Each row is a point on a landscape with many peaks, with its height.
A climber steps from a point to the highest of its 2 nearest points, and stops where none of them is higher. Distance is the straight distance between rows; heights are no part of it.
Nodo (h 397): -6 4 -33 -24 9 -18 -43 16 4 -22 1 -38 -20 -7 -13 -2 -5 32 16 -26 -2 -6 8 -4 13 -19 4 -13 6 8 5 1 -2 28 10 -13 13 -38 2 5 -3 -15 -14 12 4 -14 -16 -2
vobu (h 196): -9 -12 -50 8 20 0 44 -26 23 26 25 -40 43 39 17 14 -1 29 37 49 -33 -1 -6 11 2 -38 16 -10 54 77 19 31 -40 0 14 19 -1 2 4 -40 17 7 4 -18 -68 -17 -35 -14
lubo (h 80): -3 -2 13 0 -13 25 73 -61 -1 0 37 1 23 -7 3 -8 -34 18 10 22 1 -10 20 23 8 -10 4 38 9 41 -49 19 21 -47 26 4 -10 -4 13 7 -31 18 19 -48 -19 22 -23 19
rak (h 255): 3 -8 -24 20 9 -8 22 43 -38 28 9 1 14 -18 6 45 -44 -15 79 33 -13 -34 4 -16 4 -3 4 -48 20 50 5 46 23 4 0 12 9 -3 -30 -40 6 15 -1 4 -73 -24 -24 28
mumom (h 384): -20 5 0 -14 -8 -15 -39 -12 11 18 -6 21 2 9 -2 5 31 -20 -31 24 -14 -19 -14 -38 4 1 -19 18 -21 2 40 -1 11 24 -7 12 4 -3 16 0 13 -17 18 -5 24 -4 19 -6
siki (h 162): -7 -21 29 19 27 23 24 -23 23 23 8 39 38 -19 12 -11 23 -8 -19 50 -5 29 -20 4 -39 25 -19 30 -10 36 24 12 -4 -9 12 59 -9 32 22 -12 -19 28 29 -25 15 23 18 -1
siku (h 423): 39 10 4 -12 -45 10 -13 72 -20 -3 -36 30 -29 -32 5 34 18 -30 74 -12 -30 9 6 -12 1 -35 3 -21 -23 -50 -20 -94 -2 19 -29 -30 -17 17 -17 -2 38 -39 -29 40 0 12 9 7
puzot (h 418): 7 -21 3 10 40 5 37 -19 55 -39 33 -23 34 13 -1 -29 -6 42 -1 42 -3 25 -18 -2 3 12 33 8 24 11 -18 38 -10 -2 -10 -13 -9 -27 36 -24 -38 19 -3 -12 -7 -2 -18 -28
nuv (h 409): 12 0 -4 -78 -40 -25 -16 -3 -21 1 28 -46 -38 -2 -13 -5 27 -31 6 -38 -6 -18 18 -42 26 -16 2 2 13 -21 18 -17 7 20 -29 -31 56 -18 -8 7 47 -6 -16 3 21 -4 27 -24
Vizo (h 266): -6 7 -36 -2 -6 -7 -51 -16 35 -40 -27 -6 -35 2 10 -24 50 49 -42 -41 -1 49 1 34 -34 -20 12 33 3 -3 -9 -41 -46 -3 12 22 -12 -19 34 30 18 -23 4 -1 50 12 20 -13
Par (h 427): 33 7 -20 -32 4 13 -47 58 -54 22 -18 50 2 -40 -1 18 9 -28 19 -6 -18 8 -19 -23 -20 26 -36 -13 -31 -49 -7 -20 35 28 -24 -9 8 22 -2 3 37 -46 -22 37 50 5 7 3
Pasu (h 55): 15 12 -5 -29 41 -7 -13 3 -7 36 -3 -3 -2 -50 -20 -13 35 -34 14 -9 2 47 -3 0 -18 23 -9 9 -1 20 36 31 -8 10 -2 29 31 36 6 -3 6 8 -1 13 20 1 25 -20
ler (h 263): 9 -6 11 82 17 67 45 25 12 -12 -31 34 58 31 44 21 -31 24 13 27 21 -11 -13 -9 -14 -15 -2 9 9 6 -15 -16 -15 -35 7 8 -55 39 -10 -3 -2 -21 8 5 -21 20 -41 4
valub (h 60): 0 -19 25 5 6 20 57 -22 -4 10 46 22 37 -5 -17 -18 -45 -22 0 47 -3 -11 -1 1 9 6 -3 16 -20 9 -58 30 54 -22 1 -15 -9 -10 13 -1 -41 31 15 -24 -12 0 -4 13
gipi (h 479): -9 -10 42 65 13 13 11 12 5 -43 -31 3 18 20 3 -30 -30 1 -25 0 51 7 -10 11 17 36 2 -21 -6 -47 -28 3 -4 -14 -3 -21 -33 -3 -17 13 -30 3 -8 5 13 -10 -28 -3
farul (h 267): -37 -19 5 -2 27 -32 -14 -38 12 -1 17 43 19 8 0 -21 -8 5 -92 31 -3 1 -34 11 -15 50 -35 33 -55 9 22 27 47 21 26 17 18 -11 34 2 -27 17 19 -25 36 -2 35 5
Fomo (h 504): -16 28 -27 -19 -17 15 -24 -44 13 -2 22 -21 -27 27 10 -5 31 16 -67 -33 14 10 39 -5 -32 -27 -2 34 28 22 35 14 -12 -26 1 37 2 7 -4 19 39 0 13 -3 19 15 17 -5
sepuv (h 285): -13 22 -19 12 -37 -4 -39 -20 -7 -32 -10 0 -53 22 -19 -3 -19 47 -28 -44 13 0 23 45 5 -23 -2 13 -3 -3 -37 -14 -34 -27 41 -10 -22 -38 27 36 -29 -4 -2 -15 13 8 -17 42
kamo (h 286): -14 10 -6 60 3 34 12 24 23 -24 -33 21 22 49 34 20 -26 58 10 19 11 -17 -1 4 -4 -35 -14 11 1 11 -16 -15 -28 -17 35 7 -51 -1 4 -2 -10 -33 15 -2 -16 11 -45 28
zoso (h 362): 33 -13 13 30 31 23 38 9 37 10 -15 -28 35 6 17 9 36 0 49 24 4 37 -16 -24 5 -20 30 -11 33 30 26 -1 -53 1 -40 17 -4 29 1 -26 10 17 -4 3 -23 18 -9 -34
nozo (h 226): 14 3 -44 -26 -2 4 6 -22 7 21 16 -20 17 17 6 28 10 38 34 38 -45 -4 1 -10 -2 -45 13 15 23 58 6 10 -27 16 7 2 11 -11 30 -20 27 -20 10 -7 -29 1 -17 1
vuka (h 398): -11 17 28 12 -49 -10 28 -13 -6 10 7 -31 -23 6 -4 12 -8 -25 28 3 11 -30 23 -21 43 -39 9 -8 18 14 17 7 -8 -19 -5 1 7 -20 -28 -12 22 -1 -7 -24 -29 -8 5 7
segi (h 443): 41 34 -17 -18 -19 44 -1 19 -18 21 5 -6 -15 -18 4 22 -1 10 31 -42 1 34 25 -3 -17 -17 -24 2 19 -18 -14 1 16 -27 -5 -13 6 7 -10 8 52 -43 -41 12 14 20 1 4
Pir (h 137): -17 15 -46 -6 -24 -17 10 -34 6 -12 50 -52 2 51 -3 8 -56 58 -7 -8 -5 -36 27 15 32 -45 23 5 35 42 0 36 -6 -4 28 -12 -1 -61 2 -7 -2 -13 -2 -19 -47 -18 -23 2
Bekur (h 371): 16 33 -29 -32 -18 14 -71 44 -62 19 -33 49 -24 -23 -10 37 0 8 31 -30 -26 -14 10 -11 -6 9 -42 1 -26 -43 -12 -40 28 21 16 -12 -8 15 -7 8 34 -65 -9 21 24 9 0 36
Poni (h 142): 8 -23 8 -29 29 -27 -29 61 -42 13 6 49 15 -51 -22 2 -1 -43 35 41 -24 -18 -14 -40 -6 18 9 -33 -26 -40 -11 2 35 60 -28 -22 10 5 -11 -19 -31 12 8 45 -3 -15 6 5
Sud (h 626): 13 -12 -17 -44 -2 -30 -5 34 -34 13 22 -2 -2 2 -25 26 -30 11 69 39 -51 -52 19 -34 22 -37 18 -30 -2 2 -36 -27 25 43 -2 -45 11 -26 1 -42 -8 -15 -22 2 -51 -21 -23 19
vumu (h 58): 18 5 25 -25 -6 7 25 -17 -3 8 6 31 5 -50 -7 -19 14 -9 20 14 -9 35 5 19 -8 -11 -5 26 -18 -8 -37 -30 -2 -14 2 -10 -11 11 19 9 -23 14 -4 -8 5 24 20 -9
kaz (h 331): -35 -2 22 12 -7 -10 3 -58 28 -39 18 -35 -42 13 3 -46 -8 31 -68 -59 61 27 25 44 -8 11 35 9 21 4 7 28 -43 -48 16 4 3 -25 -7 36 -21 45 0 -23 20 5 9 -5
bul (h 211): 10 -13 -4 19 34 1 9 74 -32 41 -2 30 17 -51 -15 44 -17 -36 97 29 -11 -8 16 -17 -18 8 14 -49 12 24 7 39 -5 19 -12 21 -8 29 -34 -43 -2 33 7 21 -63 -5 -14 20
gar (h 73): 26 29 -59 -85 15 -16 -15 0 -73 70 43 28 -10 -16 -5 31 -16 27 30 27 -62 -65 2 -33 14 -1 9 11 -7 36 11 -5 18 45 6 -28 22 12 23 -10 21 -39 -10 -16 -40 -8 -14 25
Sapo (h 407): -9 -36 30 43 41 -4 -6 5 42 -25 -32 -45 9 26 11 -49 47 -22 -38 -26 51 30 -23 27 -6 54 0 -27 7 -16 43 21 -30 4 -20 38 3 25 -23 -2 -16 22 -3 2 34 2 3 -42
sazi (h 624): 30 -15 35 31 6 28 21 51 -10 -11 -43 35 32 -10 9 -14 28 -65 13 14 15 34 -21 -8 -23 22 -20 -29 -22 -60 -8 -17 30 2 -50 -18 -12 34 -28 -17 14 9 -12 38 32 12 -2 -27
dol (h 369): 20 -42 40 42 50 7 32 38 49 -11 -43 -31 27 7 7 -30 53 -27 12 12 34 25 -29 -9 -14 29 32 -31 8 -5 48 15 -44 7 -50 35 -13 31 -19 -25 -21 34 2 16 -4 10 4 -49
Vafo (h 96): 18 21 -21 -28 -25 29 54 -76 2 16 50 -18 11 10 -1 3 -24 27 -8 1 -20 6 35 27 0 -36 16 39 39 41 -35 13 15 -44 0 -3 0 -5 21 12 12 -4 -7 -36 -18 19 -6 -8
zas (h 412): 21 -19 2 13 31 10 13 56 38 6 -35 12 27 -12 12 28 38 -18 61 50 -26 11 -16 -35 -18 -34 34 -22 11 28 13 -29 -42 28 -33 5 -21 14 -1 -41 4 7 20 35 -38 2 -2 -20
Meno (h 307): -28 9 2 30 -22 9 -18 -53 -4 -21 -2 5 -58 11 -7 -28 -16 9 -75 -56 49 25 21 63 -17 11 -11 18 2 -3 -19 9 -32 -53 52 21 -6 -3 14 48 -28 30 11 -20 34 5 11 42
rebu (h 529): 1 -25 52 57 -5 29 22 -4 3 -22 -39 30 26 14 6 -42 20 -47 -49 18 26 35 -15 28 -12 42 -27 -6 -23 -59 -17 -23 16 -17 -22 -14 -31 30 -18 13 -11 5 3 18 44 8 -7 -13
gog (h 77): 16 -31 24 -22 -7 -43 -9 -2 49 -62 -14 -37 -3 14 3 -35 41 21 -9 -4 -15 32 -25 -6 8 -16 41 13 2 -52 -14 -53 -30 29 -36 -29 2 -33 19 8 -13 -10 -9 28 33 -6 1 -39
ruta (h 198): -46 -2 0 -13 -2 -52 -54 -57 24 -34 7 8 -42 -6 -13 -22 18 10 -102 -25 -4 12 -7 38 -23 22 4 26 -23 -3 20 -9 -15 9 24 11 27 -32 28 46 -15 32 27 -17 43 3 43 9
kubo (h 72): 7 -4 43 22 -28 -25 8 -28 36 -53 -41 -2 -6 17 -1 -39 22 32 -15 -22 2 27 -14 10 11 -19 42 9 2 -58 -40 -67 -53 -11 -19 -38 -27 -18 14 28 -20 -6 -15 13 25 -3 -8 -24
pofor (h 368): -32 2 -16 -9 -25 -27 -64 30 7 -37 -26 -29 -33 45 -4 -6 -4 34 -14 -24 -10 -54 -9 -16 32 -19 20 -13 -14 -33 -13 -22 2 37 3 -22 4 -56 11 5 -6 -17 2 8 21 -22 -6 18
zenif (h 599): -37 11 -1 12 -12 -2 -7 -43 34 3 18 -23 -19 25 14 -3 5 -1 -59 -23 23 -15 13 -2 -4 -2 -2 16 17 39 58 37 -4 -24 28 45 11 -16 -14 3 16 15 13 -28 6 0 23 -3
sev (h 472): 9 -2 9 9 -6 7 -5 78 -2 -2 -47 26 2 -20 3 45 17 -12 78 22 -19 -1 7 -28 -4 -47 18 -28 1 -14 -8 -58 -12 40 -25 -11 -23 9 -14 -28 4 -14 -9 31 -27 -5 -18 3
sisad (h 264): 0 21 -40 -64 4 -31 -9 -55 -11 32 47 -1 4 0 3 10 18 27 -16 20 -48 -21 5 4 -9 -32 13 45 2 58 23 5 -1 22 21 -1 22 -14 33 2 7 -16 13 -32 -21 -5 16 -1
Fipa (h 445): 21 38 -31 -16 -44 42 -8 -19 -3 0 8 -16 -19 31 8 16 14 30 -8 -48 -3 10 34 -1 -15 -42 -3 32 38 1 -5 -13 -15 -38 -1 7 -14 -2 5 15 55 -43 -5 -2 12 28 -2 13
kuz (h 534): 16 -1 6 -5 -35 -5 11 31 -28 9 -12 13 -6 -4 -8 30 -20 6 85 22 -22 -34 14 -27 21 -54 2 -13 1 -12 -32 -46 -9 19 -5 -33 -18 -24 -9 -21 -10 -13 -8 9 -46 -6 -30 17
pora (h 436): 4 7 15 22 13 1 -8 10 7 -41 -3 -28 6 17 -11 -12 -48 30 15 -21 24 1 8 -6 25 -3 17 -22 3 -11 -25 22 -4 2 -3 -30 -14 -34 -10 10 -13 -11 -27 12 -15 -11 -40 6
dem (h 315): -9 38 -65 -81 7 -32 -39 -29 -34 36 60 -22 -38 0 -12 23 -5 26 -6 -28 -18 -29 31 -1 10 -36 25 19 14 48 51 17 1 25 30 0 41 -28 3 5 17 1 -2 -3 -26 -14 20 8
bega (h 339): -45 13 -22 42 -9 -16 -58 17 20 -35 -28 1 -16 51 6 9 -16 38 -38 -8 1 -45 -20 -14 10 2 -15 11 -25 3 1 12 8 20 30 23 -23 -27 12 5 -8 -35 30 -2 16 -14 -16 24
dopa (h 99): 44 26 -40 -83 4 -1 7 -3 -59 79 47 11 -3 -52 -13 15 -7 10 47 12 -39 -12 20 -16 4 6 -3 12 10 41 -4 16 12 12 6 -31 29 35 10 -10 28 -6 -20 -5 -23 -9 7 13
Pubib (h 309): -14 7 -35 -2 -13 -16 40 6 -48 39 35 -7 19 10 -7 42 -70 -6 57 31 -22 -67 20 -3 16 -21 -14 -26 13 51 -17 33 30 -11 34 1 16 -12 -27 -24 -2 -4 14 -19 -79 -28 -31 28
Kade (h 334): -3 11 -12 -16 -29 -14 -70 9 -51 -6 -41 55 -21 1 -8 -6 3 -14 -26 -22 -18 -13 -5 11 -6 3 -41 1 -53 -51 -28 -57 20 20 16 -9 -18 -5 19 31 5 -44 20 16 50 6 13 42
dunam (h 118): 4 5 -28 -33 3 -18 37 -65 26 -8 66 -57 2 22 -7 -8 -17 37 3 -12 1 7 32 32 10 -43 51 20 46 45 -5 33 -17 -12 2 -15 21 -47 15 -7 -4 18 -10 -20 -41 -9 -5 -24
Fam (h 206): 32 -23 34 72 41 52 44 57 9 5 -32 8 33 -15 24 17 -23 -26 45 -3 45 22 2 1 -12 25 10 -46 25 -14 4 22 -9 -33 -23 19 -24 53 -38 -10 -13 29 -17 20 -26 11 -34 -12
zuzaf (h 252): -26 -3 -4 -25 41 -33 26 -63 34 15 55 -3 27 -14 6 -6 0 -9 -43 34 -20 -15 -18 11 -6 12 25 24 -13 73 47 42 28 6 17 23 30 -25 12 -9 -35 48 23 -40 -20 -24 42 -14
pese (h 568): -20 -38 18 69 30 44 69 -6 50 -2 11 2 55 38 30 -14 -40 15 -19 55 30 -41 -28 -8 4 32 11 -3 14 17 11 48 -6 -26 10 32 -34 21 -7 -28 -38 30 16 -32 -28 -10 -24 0
pamo (h 438): -35 -8 24 50 8 -16 -38 6 19 -15 -42 -40 -22 18 8 -39 19 -31 -50 -51 58 9 -5 12 12 33 -14 -35 7 -19 52 15 -35 -5 2 29 5 3 -35 4 3 20 6 5 28 -17 17 -20
Rem (h 40): 28 5 25 -2 18 26 24 6 -2 48 -6 -21 -6 -40 5 -8 41 -41 31 -30 18 43 18 12 -13 5 -10 -12 15 16 39 9 -17 -21 -4 31 19 61 -16 -1 12 22 -3 1 3 19 25 -12
Lor (h 161): 60 -8 -23 -9 0 41 49 7 -26 50 35 -5 37 -33 -17 27 -11 -26 77 44 -34 11 -2 -27 -7 1 6 -6 36 24 -49 34 30 -33 -21 -12 -3 33 2 -38 30 9 -17 5 -43 8 -26 10
Kav (h 175): 15 3 56 59 -21 17 24 43 -2 -16 -69 -10 -18 -4 1 14 -1 -42 28 -48 44 21 9 16 19 -2 1 -41 15 -49 8 -28 -29 -17 -27 -23 -13 37 -48 11 30 -4 -26 24 -5 14 -13 -13
Zoren (h 361): -11 16 -69 -64 27 -47 -61 12 -29 6 33 -21 -28 0 -14 15 -20 39 17 -25 -22 -20 20 0 22 -16 15 -3 -1 29 25 -3 1 44 33 -9 34 -53 12 4 5 -23 -17 -3 -18 -27 -8 10
gake (h 74): 30 35 -34 -57 29 -6 -35 16 -43 56 20 17 -11 -53 -5 9 19 2 35 -8 -21 19 9 -23 -13 9 -8 16 1 26 36 10 1 18 5 6 28 48 16 3 35 -20 -11 25 8 -2 20 2
sez (h 372): 8 8 19 -31 -50 -8 27 -24 18 -6 30 -60 -10 29 -10 0 12 -7 1 -14 -9 -18 26 -40 39 -34 26 3 37 -8 13 9 -2 -16 -25 -22 27 -21 -14 -4 38 -6 -23 -20 -5 -8 13 -28
Buv (h 440): -3 29 -5 -40 -23 -12 -31 6 -59 30 12 19 -46 -35 -24 20 -36 5 35 -32 -13 -22 34 13 22 -13 -28 0 -17 -1 -23 -11 20 4 36 -23 11 -7 -10 28 -21 -5 -12 -9 -23 -3 0 38
dopu (h 545): -17 37 -15 -27 -38 -4 -14 -43 -55 35 19 37 -56 -13 -17 19 -33 -6 -19 -36 2 -22 27 24 -11 -5 -52 32 -23 17 -16 -6 16 -30 60 6 0 1 6 41 -25 7 19 -26 3 8 26 56
mokil (h 466): -26 7 30 34 -23 6 7 4 11 17 -9 -9 5 15 3 7 -2 -29 -16 20 10 -45 -5 -21 17 -10 -8 -15 1 22 38 26 7 3 1 22 -2 -4 -19 -12 8 11 10 -20 -14 -9 8 -1
vel (h 29): 28 6 24 1 -9 36 41 3 3 39 2 -47 -1 -31 -7 4 -2 -40 46 -22 28 23 20 1 6 5 9 -30 35 6 20 51 5 -32 -30 12 20 43 -33 -9 23 29 -21 -5 -9 12 5 -12
piruf (h 115): 10 -19 -8 -74 27 -40 -44 26 -26 5 11 18 11 -28 -8 -4 20 -12 1 27 -39 -42 -27 -55 12 10 15 0 -35 -29 -6 -24 30 64 -34 -37 21 -15 19 -14 -7 -12 -8 27 21 -12 10 -14
ledon (h 444): -17 9 26 -18 -71 -18 -22 -1 -1 -12 -31 -41 -46 27 -2 -7 48 -38 -25 -49 15 9 5 -15 25 -11 0 -10 6 -50 28 -28 -19 8 -37 -12 28 -11 -16 26 52 -6 -9 20 35 -8 21 -28
momut (h 373): -14 25 -44 -25 -11 -17 13 7 -60 54 32 21 -11 -26 -20 44 -53 15 53 7 -29 -46 35 4 13 -13 -38 0 -8 41 -18 5 35 -4 52 -5 8 13 -19 3 -14 -33 9 -19 -55 -20 -26 41
fel (h 391): 24 8 8 -17 -36 -1 -29 72 -5 -39 -43 -32 -35 3 5 40 29 -12 48 -51 1 6 15 -18 32 -15 16 -23 -3 -65 0 -63 -10 29 -35 -28 23 -3 -15 -5 57 -32 -47 43 14 0 -9 -7
boge (h 171): -1 3 8 -9 20 -12 -33 83 -47 24 -23 44 2 -61 -12 32 -13 -54 61 14 -13 -5 14 -31 -7 21 -4 -56 -10 -13 8 24 31 41 -15 0 11 32 -32 -24 9 7 1 44 -23 -14 -8 11
Gaz (h 376): -9 4 -15 25 -17 -4 -51 69 11 -43 -79 -37 -24 15 13 30 27 1 6 -64 30 16 -4 0 16 1 4 -35 0 -45 18 -46 -22 33 -30 -16 -4 3 -17 12 43 -28 -29 41 31 -8 -18 -15
tugub (h 219): -26 4 -17 -34 17 -12 -42 -56 9 -24 28 26 -15 5 -6 -7 9 38 -94 -9 -4 16 -8 28 -42 26 -8 50 -25 19 19 10 14 -3 19 28 13 -12 49 29 -7 6 25 -24 51 16 29 11
Fasos (h 432): -45 -20 -4 67 20 12 16 10 23 -19 17 16 32 27 18 -6 -63 16 -34 54 21 -48 -22 -11 4 31 -22 -2 -25 14 -4 52 38 -1 38 28 -15 -23 -17 -21 -47 14 36 -11 -13 -14 -17 28
tesu (h 380): -13 -27 54 28 21 -3 44 -35 50 -40 1 -55 15 23 1 -61 24 -2 -58 -30 65 34 -12 19 19 55 22 -10 18 -16 33 35 -25 -19 -33 19 0 13 -18 23 -31 38 -4 -14 30 -9 8 -53
kasig (h 204): -26 -18 14 -24 27 7 41 -79 26 23 41 12 28 -18 9 -5 24 1 -40 32 -12 11 -9 16 -18 14 1 35 -9 53 19 29 16 -17 2 40 15 15 35 0 -27 50 19 -52 -6 6 20 -1
lozen (h 163): -31 -3 -30 14 8 -27 33 -31 28 4 47 -34 31 45 15 4 -31 26 3 35 -21 -47 -16 6 35 -25 22 -8 26 67 17 39 -6 17 26 6 10 -43 -2 -35 -22 11 22 -33 -66 -37 -14 -2
Donab (h 367): -20 -25 9 -19 33 -24 28 -53 61 -48 32 -2 15 8 -5 -18 -19 61 -37 49 -17 10 -24 27 7 9 37 35 -16 21 -32 25 0 8 12 -13 6 -62 48 3 -39 24 14 -32 -17 -1 6 -7
golu (h 84): 8 -24 16 -50 8 -41 -24 17 22 -35 -18 -23 -4 -7 -16 -36 72 -28 -14 -9 -12 44 -28 -8 -10 8 -4 14 -19 -45 3 -48 -14 34 -39 -6 24 3 24 12 8 -3 7 37 46 -4 36 -57
vura (h 42): 21 -8 21 -34 8 15 16 -12 -27 6 27 27 28 -34 -21 -16 -23 -17 1 22 -14 8 7 3 -11 16 -16 13 -18 -23 -55 3 48 -3 0 -25 3 -13 23 1 -28 4 -6 0 11 14 6 12
vil (h 197): 38 10 -8 21 -9 59 56 23 -37 37 6 29 22 -30 6 38 -45 -19 70 23 -9 -3 12 -11 -13 -6 -24 -10 18 1 -48 11 28 -42 6 6 -28 37 -14 -15 17 -8 -5 1 -30 16 -30 28
Nir (h 441): -35 12 -1 19 -7 -10 -16 -29 -33 10 -1 32 -23 1 -15 8 -59 -1 -33 -13 13 -27 13 21 -1 17 -51 19 -44 6 -17 4 31 -25 60 13 -2 -13 13 23 -52 7 30 -24 8 6 6 61
gisuz (h 353): -35 -21 38 31 17 -1 34 -59 56 -49 22 -21 -3 18 4 -45 -8 42 -71 -25 51 26 -7 55 19 46 39 14 10 0 4 25 -25 -37 13 6 -4 -12 4 24 -46 44 -3 -46 21 -2 13 -19
Dopog (h 356): -35 6 -32 20 8 -1 2 -6 -9 3 18 28 11 25 5 20 -69 22 -9 23 -3 -59 -7 -12 -10 10 -43 8 -29 37 -12 31 41 -11 56 25 -6 -9 1 3 -37 -7 25 -14 -26 -8 -25 51
Lefi (h 468): -8 -28 20 50 35 29 32 0 69 -26 5 -9 45 25 22 -24 4 37 -21 49 15 11 -33 -17 -3 30 26 2 20 3 15 40 -15 -7 -29 12 -32 -2 11 -22 -20 11 -2 -7 8 -12 -20 -37
ribug (h 185): -43 -10 14 20 -38 -42 -48 -44 25 -59 -19 14 -33 42 -15 -40 19 19 -105 -23 5 8 -31 51 4 24 4 1 -32 -37 -32 -19 -22 -2 10 -16 -2 -32 21 42 -41 15 28 -5 52 6 39 3
kili (h 284): 2 5 -12 -7 -3 -1 -46 -25 7 -16 -20 34 -23 -14 12 -31 62 -7 -51 -36 3 70 -21 46 -48 14 -28 35 -17 -18 -4 -52 -30 -20 13 40 -6 27 16 31 24 -21 17 14 56 24 39 -10
nuzo (h 519): 39 3 8 -1 -4 42 -3 37 -8 11 -26 2 9 -16 -3 5 9 -27 11 -8 4 33 -3 -21 -16 16 -24 -10 -2 -35 -9 7 29 -10 -33 -14 3 11 -11 -9 32 -23 -21 23 34 21 -3 -25
keziz (h 321): -36 -15 10 16 2 -30 -38 -18 -17 12 -14 50 3 -1 -1 -27 10 -32 -82 22 7 -16 -29 -8 -19 36 -55 10 -44 -18 35 3 47 21 16 13 8 18 5 1 -5 2 25 -1 56 -2 25 14
putiz (h 469): -28 6 33 44 -38 -20 -39 -6 5 -19 -40 -36 -45 39 -1 -24 17 -33 -43 -48 35 -6 3 4 18 4 -2 -15 5 -42 12 -10 -20 -9 -12 -6 1 -6 -27 20 19 4 -3 13 32 -9 5 -8
maf (h 187): 9 -3 39 80 19 41 11 44 -2 2 -61 -4 1 0 27 14 0 -37 15 -41 55 29 0 19 -5 24 -20 -43 10 -34 41 5 -13 -24 -20 21 -23 54 -51 6 23 0 -26 14 -2 17 -25 -17
pebab (h 313): -36 -16 -9 -25 46 -51 30 -58 40 -11 59 7 14 -3 -7 -3 -17 29 -30 30 -18 -29 -20 32 6 8 27 35 -31 41 0 16 11 22 42 1 25 -66 27 5 -44 32 12 -40 -33 -16 37 -5
buzul (h 68): 25 13 32 9 -23 25 25 -15 12 -20 -18 9 0 -8 3 -17 23 -3 10 -19 4 45 12 21 -5 -18 3 18 1 -21 -51 -62 -24 -25 -6 -24 -36 11 2 15 -2 -13 -15 2 12 21 2 -6
ruke (h 98): 37 -8 -12 -86 8 -26 -36 9 -22 9 22 7 14 -14 -6 -26 57 -14 -13 11 -38 6 -19 -39 -4 26 0 17 -20 -38 -8 -43 20 32 -45 -32 31 -2 23 1 13 -26 -9 22 51 5 26 -30
pinu (h 232): 37 -4 12 55 13 66 50 46 -1 24 -29 17 32 -15 34 34 -16 -21 52 29 14 6 -12 -10 -27 -4 -8 -11 19 4 -12 3 -6 -37 -9 13 -33 47 -20 -22 8 3 -6 7 -26 18 -24 6
Zuf (h 531): 40 -46 15 2 13 -1 -2 54 3 -15 -39 21 27 -19 4 -20 60 -66 5 24 -5 56 -37 -4 -33 40 -12 -29 -28 -74 -3 -40 17 26 -64 -12 -17 34 -16 -12 5 2 2 71 51 15 21 -49
pirak (h 310): -32 0 11 70 -9 20 -30 22 19 -28 -51 47 0 36 20 1 -18 26 -35 24 0 -30 -18 -5 -17 -6 -39 8 -29 -16 -13 -27 8 -8 36 22 -47 -2 7 6 -20 -22 31 -3 17 14 -18 37
gazet (h 306): 0 17 -4 -6 -20 -3 -54 -16 -36 4 -19 34 -36 -9 -7 -21 18 -20 -36 -44 10 42 -4 37 -17 19 -49 8 -25 -26 -23 -41 -1 -10 22 6 -1 20 8 36 9 -13 8 8 55 15 34 20
mikiv (h 129): 35 11 -56 -46 -5 -4 49 -3 -49 69 63 -15 17 -39 -23 29 -25 -6 72 29 -46 -12 12 -8 18 -6 13 -16 45 41 -26 40 25 2 -7 -32 31 25 1 -41 34 6 -19 -4 -67 -15 -10 14
kolo (h 166): 15 -1 51 47 -19 4 31 33 28 -27 -43 -39 1 16 1 9 10 -22 27 -12 28 -9 -4 -32 31 -3 28 -36 23 -48 19 -16 -28 4 -55 -30 -8 7 -31 -12 21 3 -30 27 -12 -11 -20 -33

For each start below, name the point where the climber stops.
Meno: putiz
kasig: pese
kili: sazi
buzul: dopu
Poni: dopu

Call two points neighbours if one is among the 2 nearest of the other. Go from one point of each pair to the other, from neighbour to neighbour, staying as high as possible. Name the lowest point that can't be avoided.
sazi / mokil: segi
putiz / zenif: sez
pese / dopu: Dopog
